Points on a hilly landscape, in no order, each with its height.
From any point a ball takes the steepest step (drop divided by distance) to one of its 6 nearest points. It stops when none of these is lower. Distance is the straight distance between rows; heights are no part of it.
(1020): [  7  -9  -5 -13  15  10 -16   5   3 -23  -6 -10  13  -8  11 -11 -39 -12
  25  -4]  height 3.81
(958): [ 19 -25  -4  -9 -18 -13  20 -29  23   4 -32   9  15  14   0  19 -28   2
  -4 -21]  height 2.92
(592): [ -5  18  -7  -7   7   0   3  -7   0 -17  -2   0  -9   4  -5   2  16  10
  10   9]  height 5.58
(225): [ 14 -28  19   0   7  22 -26  11   5  15  18  17  25   6  -2 -17 -28 -32
   1 -10]  height 2.17
(979): [ 11  -7 -12   7 -14 -22  16 -17  13  -8 -26  -7 -16   6   9  29 -24  20
   7 -27]  height 3.47
(445): [ 13  -2  -6 -22  -5  -4   2  -6  24 -31 -20   1   4  10   7  16   4   3
  11  -1]  height 6.58
(205): [ -3  13  -7  12 -37 -21  -4 -17  -7  13  -5   7 -12   9  10  -5  -5  14
 -16  -5]  height 1.84
(350): [-11  18   8  -5   5  -2  -8  14  -1 -17  20   9  -1   7 -12   9  42 -15
  -3  23]  height 2.65
(265): [ -9  19  -7  -8  -5  -3  18 -11 -12  15  -6  -5 -19  -2 -13  -2  40  15
 -10  13]  height 2.33
(162): [ -3 -11  25   4   9  -4 -35  18  -2  -7  35  19  11  17  11  14  18 -31
 -21  22]  height 0.64
(621): [  5 -24  26   3  -5   1 -29   7   5  18  18  31  16  25  -2   5  13 -32
 -28   7]  height 2.15
(207): [-21  17   8  -4  14  13   7   0 -18  16   6 -18   5 -19 -22 -21  32   7
 -10  19]  height 2.68
(891): [  7  -7  -7 -11  28  12  16   8   0 -13 -25 -37   4 -24  -7  -1 -25  15
  27  -8]  height 5.55
(132): [ -8   0  18  -3  24  10 -19  26  -5 -24  28   5   1  11 -12  17  34 -41
  -6  37]  height 2.28
(967): [-15  -8  16  16 -17  -7  -9   5 -15  26  20  30   1   7  15  -6  -4 -26
 -17  -1]  height 1.80
(30): [-14   6   1 -28  24  13   7  14   8 -13  -4 -17   9 -15 -26  -5  16   2
  11   0]  height 3.84
(837): [-19  -4   7  26  14   4 -27  15 -28   6  36  -2 -12   1  30  11  10 -22
 -12  18]  height 4.83
(463): [  5   1   2   8 -24  -1  -6 -13 -14  26  11  22   1   3  11 -13 -16 -12
 -10  -9]  height 1.13
(372): [ -8  15   2  15 -42 -17   4 -12 -16  11   3   6 -22   8   8 -10  13  16
 -17   0]  height 2.09
(771): [  7  -3  -8   2 -24  -4   8 -14  11  14 -12  18   8  -8  15   3 -41   6
   1 -18]  height 3.14
(359): [  0  19  -6   4 -17  -9   0  -8   0  -8  -6   5 -13  10  -2   6  37   4
  -8   2]  height 3.39
(414): [  6 -30  20  -2   4  10 -20  13   6  16  22  31  24  19 -15  -8  -7 -29
 -17 -10]  height 2.38
(355): [ 29 -33  15 -24   1   7 -26   6  15   0  14   9  39  19  -2 -16 -28 -26
  -5  -3]  height 2.57
(923): [  6 -29  28 -10   5  11 -33  12  12   2  27  24  26  27  -4 -11   6 -33
  -9   4]  height 2.66
(826): [ 20  -5 -14   1  -7 -17  17 -16  26 -13 -29  -7 -13  20  11  31  -8  15
   6 -21]  height 4.23
(1028): [ 11  13  -8   0 -10 -17  39 -12  -6  26 -19 -21 -23  -2 -20   4  32  40
  -6   1]  height 2.46
(405): [-14  27  -7  18  -6 -11   7  -8 -18   7  12  -4 -24  -8  -3  -3  26  24
  -7  10]  height 2.45
(885): [  7   5 -13   4 -17 -11  18 -12   5  -5 -18   2 -22  -1  10  11  -6  27
   2  -9]  height 3.89
(775): [  8   2 -12  -1   5  -3  -7  -3  10 -18  -9  -1   0  -2  12   7 -24   8
  15  -2]  height 5.53
(739): [-16 -14  10  18  18  22 -35  30 -19  -2  40  12   8  13  25  12  11 -35
 -11  18]  height 3.72
(472): [-23  12   6  10  32  16 -13  22 -24 -11  26 -13  -1 -14  -1  -6   8 -20
   5  12]  height 3.02
(50): [ 20  -6   8 -11  -9   2  -5  -8  22   0   6  26  16  11   4  -7 -12 -14
 -10 -10]  height 2.16
(1032): [  4 -12  11  -3  -8  -2 -22   8  12 -15  18  25  12  24   4  -6  12 -31
  -8   9]  height 3.34
(643): [ -9  27  -1  27 -35 -18   1 -11 -26   2   9 -15 -25 -18   3 -14  15  34
 -10  18]  height 2.27
(903): [ 10   4   1   5 -43 -21   8 -28   4  20  -8  17  -7  18   7   1  13  -3
 -28 -11]  height 2.49
(36): [ -3 -18  16   9  10  15 -26  21  -5   8  24  12  18   6  14  -4 -18 -30
  -1  -3]  height 0.97
(28): [  4  11 -16   4  15  -3  11  -2  -2  -6 -13 -14 -13 -16   5   1 -14  18
  27  -9]  height 4.20
(251): [ 12  -6 -10  10   7 -22  40  -6  -3   9 -33 -39 -31 -13  -9  34 -16  29
  14 -15]  height 2.72
(151): [  0  10  -8 -12 -10   0   0  -7  14 -13 -12   6  -2   7  10  10  -5   1
   7  -4]  height 5.57
(88): [-17  14  -6  17  -9  -4 -11   3 -23   0  20  12 -17 -10  12  -4   4  -7
  -3   8]  height 2.51
(275): [ 10   8 -19  -3   3   1  33   2   9   9 -28 -24 -17  -7 -11  14   9  26
   6  -7]  height 1.04
(737): [ 11  -8  -3  -9  13 -11  41  -1  15   1 -29 -29 -22   1 -15  33  -4  24
  16 -17]  height 6.14
(761): [  3  18 -13   0  -2 -10  23  -6   2   3 -19 -13 -24 -11 -14   2  14  33
   4  -1]  height 4.46
(393): [  7  -2  -9   5 -26 -15  15 -21  18  -8 -14  13   1  15   9  12  -2  11
  -5 -18]  height 2.97
(703): [-11  17  -5   5 -13  -9  -8  -1  -9 -13  11   9  -6   1  -3   3  14 -11
  -3  19]  height 3.38
(559): [ 11 -13   7   0   4   9 -24  10   4   0   6   6  33  -8  15 -15 -38 -25
   6 -11]  height 2.44
(756): [ -4  16  -5   3  19   5  -7   5   0 -20  15  -3   4   1 -18  -1  17  -7
   4  17]  height 4.24
(1019): [ -7  10  -8   7   7  -5  28   3 -14  31 -16 -34 -19 -32 -13  -5   2  47
  -3   8]  height 1.62
(732): [ 15 -25  12  -1   8  17 -14   2   6  11   6  19  23   2  -3 -22 -45 -25
   4 -24]  height 2.43
(952): [ 12  -3 -14   2  16  -9  29   0   6  -1 -33 -21 -17 -24  -2  26 -18  26
  19  -9]  height 0.53
(982): [-10   5   9  28 -33  -8  -4  -6 -21  26  26  16  -5   1  10  -8   5 -13
 -30   5]  height 1.61
(521): [ 10  -9  -6 -21   7   7  -9  -2  20 -28 -10   1   3  20  -6   6  13   3
  16  -1]  height 6.57
(419): [ 10 -34   4 -14   0  18 -16   1  21 -10  -2   2  27   5  10 -11 -34 -23
   5   3]  height 2.79
(301): [  1  23   7  -2  -6 -20  29 -14  -4  18 -16 -14 -23   1 -26   2  56  35
 -15   9]  height 1.88
(600): [  6   7  10  -2 -22  -3  -1  -9   7   9  13  38   4  21   9  -2  13 -12
 -23  -8]  height 1.79
(258): [ -2  13  -5   4 -16 -11   2 -11   2  -1  -5  13 -13   7   5   5   8   6
  -2   2]  height 3.85
(399): [ 10  10 -11  15  13 -11  26  -6  -8  17 -28 -30 -24 -27  -4   7 -11  37
   8  -7]  height 0.72
(655): [-14   7  17   2  22  14 -18  20 -19 -16  33   3  -3  -4 -11   6  32 -21
  -2  33]  height 2.58
(1013): [ 19 -16   5 -14 -11   2  -2 -17  28  -1  -8  24  25   6 -13  -5 -31 -10
 -14 -22]  height 2.59
(704): [  5  10  -7   0 -33 -12   8 -25  10  11  -7  21   7  16   8   4  -1   5
 -18 -19]  height 2.29
(386): [ 14 -12   7   6  -1  12 -10   8  -5  22   7  24  17 -11   3 -15 -40 -30
  -7 -19]  height 2.63
(456): [-14  13   1 -27  26  10   9   1  -1   2  -2 -10   8  -1 -22  -6  40   0
  -2  12]  height 3.09
(547): [  9 -12   2 -32  33  15  -4  16   9 -29  -4 -35  16 -16 -12 -13 -12   6
  20   3]  height 4.19
(505): [-20  22 -12   8  -5   0   9  -1 -19  13   2 -23 -13 -24 -16 -14  13  27
   3  14]  height 2.34
(682): [  9  13 -12  -3  -3 -11  17 -19  10 -11 -16  -1 -34  19  -6  13  17  29
   0  -6]  height 4.91
(535): [-15  12  -5   0  24   5  13  10 -14  13   2 -18   1 -20 -13 -16   5   7
   7   8]  height 2.78
(536): [ -6 -27  26  20  11  16 -30  17 -10  36  29  19   8  -2   7  15   0 -31
 -24  -2]  height 2.98
(646): [-13  12 -10  -5  12   1  32  -2  -4  23  -9 -25 -11 -10 -21   2  18  36
  -6   3]  height 1.12
(288): [ -7  -9  20  -7   5   8 -21  15   7 -34  27  12   6  22  -5   2  17 -24
   2  23]  height 0.69
(299): [ 10 -19  -7 -28  11   7 -15  12  19 -41  -3 -15  15   3  -7  -6 -12  -1
  25  -2]  height 4.61
(660): [  6   4  -7  -2  15 -11  53  -4  11  31 -22 -34 -10 -13   0   9  16  37
   0  -7]  height 4.76
(959): [  2  22 -18   0 -15 -13  12 -11  -3   5 -10 -14 -31   5  -9   8  25  39
   0   6]  height 3.22
(72): [ -6  18 -15  10 -27 -13   4 -10 -13   1 -11  -3 -21 -11   7  -5  -5  25
   8   2]  height 2.61
(387): [ 10  -1 -15  14 -32 -17   2 -13  -9  29 -15  14   4 -12  16  -6 -34   2
  -3 -26]  height 2.18
(111): [  1  -1 -15  -1  10   9 -19   3   1 -23  -5  -5   4   6   0 -10 -10 -10
  28  -3]  height 4.44
(140): [ 16  -8  -1 -23  14   2  10  -4  17 -28 -21 -17  -3   4 -10  20  -9  14
  23  -6]  height 6.80
(102): [-13   2 -10  18  -8   5  -7   0  -7  -8  17   7  -2  -7  15  -4 -14  -7
  10  -5]  height 3.64
(167): [  6 -16  -7  -9 -15   8   2 -15  24  -7 -15   9  16  -1  10   9 -39  -7
   5 -13]  height 3.63
(196): [-15  -3   3   4  31  23 -20  21  -7 -24  14 -13  10 -14  -1 -18  -9 -21
  19  10]  height 3.46
(935): [-11 -10   9   3   8   0 -16  22  -2 -13  17  18  15  15  12  -6   6 -37
   7   2]  height 3.54
(53): [-13   3  13 -10  32  25  -3  19 -10 -11   7 -18  17  -9 -22 -21  10 -16
  12  15]  height 3.17
(1012): [ 11 -14   6  -2  -6   1 -10   0   6  -4   3  17  24   5  15  -5 -18 -24
  -7 -11]  height 2.77
(706): [ -9   9  -1   6  -7  -7  33   1 -23  43  -8 -31  -9 -21  -8 -22  25  45
 -12  18]  height 0.99
(156): [-10  -4  -9  14  13   9 -20  21  -5  -9   8   6  14  -4  18 -18 -25 -21
  17  -1]  height 2.71
(910): [  0   1   4 -25  23  21 -10  17  -4 -28   8 -11  15  -1 -17 -16  17 -17
  14  12]  height 3.37
(381): [-24  16   7  20  25   7  -7  15 -34  10  25 -21  -5 -19  -9  -5  28 -11
  -3  30]  height 2.82
(938): [  4   1  -7  -7  26  11  34   3   4  11 -25 -26  -8 -24  -4   5   0  29
  11  -6]  height 4.47
(339): [ 16 -21  -8 -17  -3  -6 -13  -2  27 -31  -6   4  14  12   2   2 -23  -4
  11 -13]  height 4.59
(410): [ -7   1  -8  -3  -3 -10   6 -12   8  -5 -26   2   1  -4  13  17 -32  15
  17 -18]  height 4.55
(1035): [ -4  17   2   5  -3  -6  22 -12 -19  28 -15 -25 -19 -12 -11  -5  33  45
 -14  16]  height 1.31
(443): [-20  -1  11   3  -1   8 -13  13  -7  -7  19  21   2  11  14  -8  10 -25
  -8  -3]  height 3.76
(389): [ -9   8  10  21 -20 -10 -16  -4  -6   7  23  36  -2  13   9   5  25 -15
 -31  13]  height 1.86
(131): [  0 -15 -14   0 -15  -9  12 -24   9   4 -25   9   2  -1  18  16 -39  10
   1 -19]  height 3.57
(709): [  2  -1  15   3 -18   3  -8  -9   5  18  15  26  11  10   1  -8  -3 -18
 -18 -12]  height 1.63
(607): [ -4  -4  -4  -6  27  23 -24  19  -2 -28  -7 -15  14 -11  15 -13 -33 -13
  30   5]  height 3.32

Call two points neighbours if one is among the 6 nearest of the other. Go from one point of each pair to the other, from neighbour to neighbour, staying as low as possible. Name the highest point that can't be avoided.
(706) / (36) -> (414)
(706) / (162) -> (505)
(162) / (463) -> (621)
(952) / (706) -> (646)

Where does a ball stop that starts at each point below?
(30) -> (952)
(140) -> (36)
(910) -> (952)
(207) -> (952)
(339) -> (36)
(979) -> (463)
(826) -> (463)
(167) -> (463)
(151) -> (463)
